A landscape with many peaks, sampled at points; each row gives a point and its height.
A climber steps from a point to the highest of its 5 nearest points, and stops where none of them is higher. Distance is the straight distance between rows; heights are no part of it.
(269) height 41.9: [17 1 39 -13 33 -25 -39 -3 14 32 19 5]
(323) height 44.7: [-68 -70 27 -6 -37 30 -5 48 -40 -51 -31 -61]
(314) height 30.2: [-15 34 -41 25 -15 34 -14 -31 -13 -17 -8 -2]
(356) height 48.2: [-48 -61 25 11 -34 20 8 58 -17 -69 -38 -51]
(175) height 69.3: [-10 54 -25 -27 9 58 -32 -48 -20 30 17 25]
(675) height 80.8: [39 34 0 -79 20 1 55 -6 37 41 27 52]
(369) height 62.4: [42 5 33 -58 30 -32 37 12 40 30 21 29]
(677) height 5.9: [35 -63 66 55 35 -93 -57 21 19 22 9 -25]
(293) height 55.6: [-14 49 -37 7 -2 48 -25 -45 -19 14 3 12]
(183) height 61.1: [17 -36 25 64 14 -71 -52 2 6 10 4 -22]
(115) height 86.7: [49 -9 48 -40 35 -45 7 16 35 25 25 16]
(668) height 45.4: [-9 36 -33 3 2 35 -29 -42 -17 13 9 5]
(6) height 87.1: [-90 -60 3 -16 -62 40 -12 32 -77 -23 -12 -89]
(532) height 60.3: [-78 -64 22 -17 -41 41 -3 44 -58 -40 -29 -69]
(138) height 66.7: [3 -32 1 76 -25 -53 -10 20 13 -43 -31 -39]
(144) height 12.6: [-29 44 -55 11 -29 54 13 -24 -18 -37 -24 -3]
(19) height 61.7: [9 -27 0 81 -14 -56 -23 6 10 -25 -17 -30]
(618) height 32.7: [-10 13 -28 37 -21 5 -4 -14 -5 -27 -21 -15]
(498) height 42.1: [59 -7 23 -32 33 -64 65 19 46 39 23 40]
(510) height 58.9: [18 -46 25 92 -3 -89 -41 12 16 -12 -9 -39]
(198) height 84.0: [-19 -9 -14 39 -30 3 12 18 7 -58 -39 -34]
(647) height 49.5: [30 9 32 -48 33 -10 -12 0 22 31 22 16]
(549) height 47.6: [42 -47 74 19 46 -81 -36 25 27 29 18 -17]
(580) height 56.3: [56 -27 68 -25 44 -72 12 29 42 26 20 6]
(64) height 55.7: [-28 65 -65 2 -25 81 11 -41 -28 -23 -16 8]
(97) height 60.5: [-33 -53 20 25 -29 2 7 57 -2 -70 -46 -49]
(83) height 54.1: [8 -50 15 88 -24 -66 -12 31 20 -47 -30 -44]
(517) height 65.3: [53 8 -18 -31 22 -42 91 -4 33 54 40 77]
(640) height 80.5: [3 -6 -2 49 -1 -20 -28 -9 -5 3 -6 -15]
(426) height 61.6: [-7 21 -20 28 2 9 -28 -25 -8 6 0 -2]
(468) height 57.8: [62 -4 -14 -17 33 -59 90 5 29 55 35 77]
(205) height 59.4: [-88 -39 6 -35 -49 69 0 27 -70 -36 -28 -69]
(642) height 75.0: [-38 15 -28 -1 -38 54 30 10 -15 -62 -41 -22]
(349) height 44.2: [-11 10 -19 50 -25 0 -3 4 3 -41 -24 -20]
(429) height 69.4: [-17 54 -52 -4 -12 70 -16 -50 -24 10 4 16]
(211) height 83.0: [-13 -42 11 59 -30 -32 3 36 14 -66 -41 -40]
(620) height 46.2: [62 -20 -21 7 51 -55 79 11 6 73 52 114]
(171) height 67.5: [-22 -24 0 39 -32 -6 8 31 8 -66 -36 -33]
(45) height 50.7: [54 1 -25 -12 32 -35 86 -3 16 68 42 108]
(637) height 37.1: [26 -8 47 -8 34 -35 -37 5 11 30 24 1]
(263) height 67.2: [6 6 3 14 15 -9 -45 -22 -7 22 11 -3]
(563) height 56.2: [13 7 21 -18 34 1 -42 -12 6 37 19 11]
(49) height 75.1: [42 21 1 -61 19 -23 72 4 44 42 29 57]
(116) height 83.1: [-4 59 -21 -67 18 72 -29 -46 -11 32 27 39]
(347) height 38.1: [11 40 7 -73 25 39 -15 -22 11 31 30 33]
(271) height 87.4: [-54 7 -21 -24 -37 67 26 25 -29 -66 -43 -24]
(666) height 82.1: [57 -1 8 -31 24 -59 79 11 44 41 27 55]
(59) height 51.3: [4 30 -5 -20 16 31 -37 -34 -8 33 15 19]
(466) height 60.9: [-45 45 -52 -14 -40 79 32 -11 -20 -55 -34 -15]
(365) height 74.8: [-21 68 -49 -29 -1 87 -19 -62 -28 21 12 31]
(53) height 68.2: [11 -26 6 69 3 -54 -40 -3 0 4 -5 -21]
(389) height 69.8: [26 43 -1 -91 15 17 42 -10 37 38 29 50]
(135) height 73.0: [9 -12 8 55 2 -41 -38 -12 1 4 -5 -19]
(145) height 52.7: [35 -33 65 7 43 -63 -41 14 19 28 18 -2]
(503) height 66.6: [-83 -56 11 -25 -52 59 -7 36 -68 -34 -22 -74]
(424) height 57.1: [-8 41 -15 -26 15 44 -36 -38 -12 26 16 21]
(100) height 46.1: [-29 4 -17 23 -40 20 18 20 -5 -66 -40 -24]
(440) height 74.4: [-28 80 -74 -22 -14 100 -7 -60 -32 7 5 23]
(508) height 47.4: [20 24 18 -66 23 21 -7 -11 22 30 24 27]

Where does a climber stop that starts at each point below?
(138) => (198)
(549) => (640)
(269) => (640)
(508) => (675)
(64) => (116)
(677) => (640)

Two climbers start at each pair of points below. Name the first point that both come to, or write never.
(314), (563) => (640)
(429), (59) => (116)
(83), (19) => never
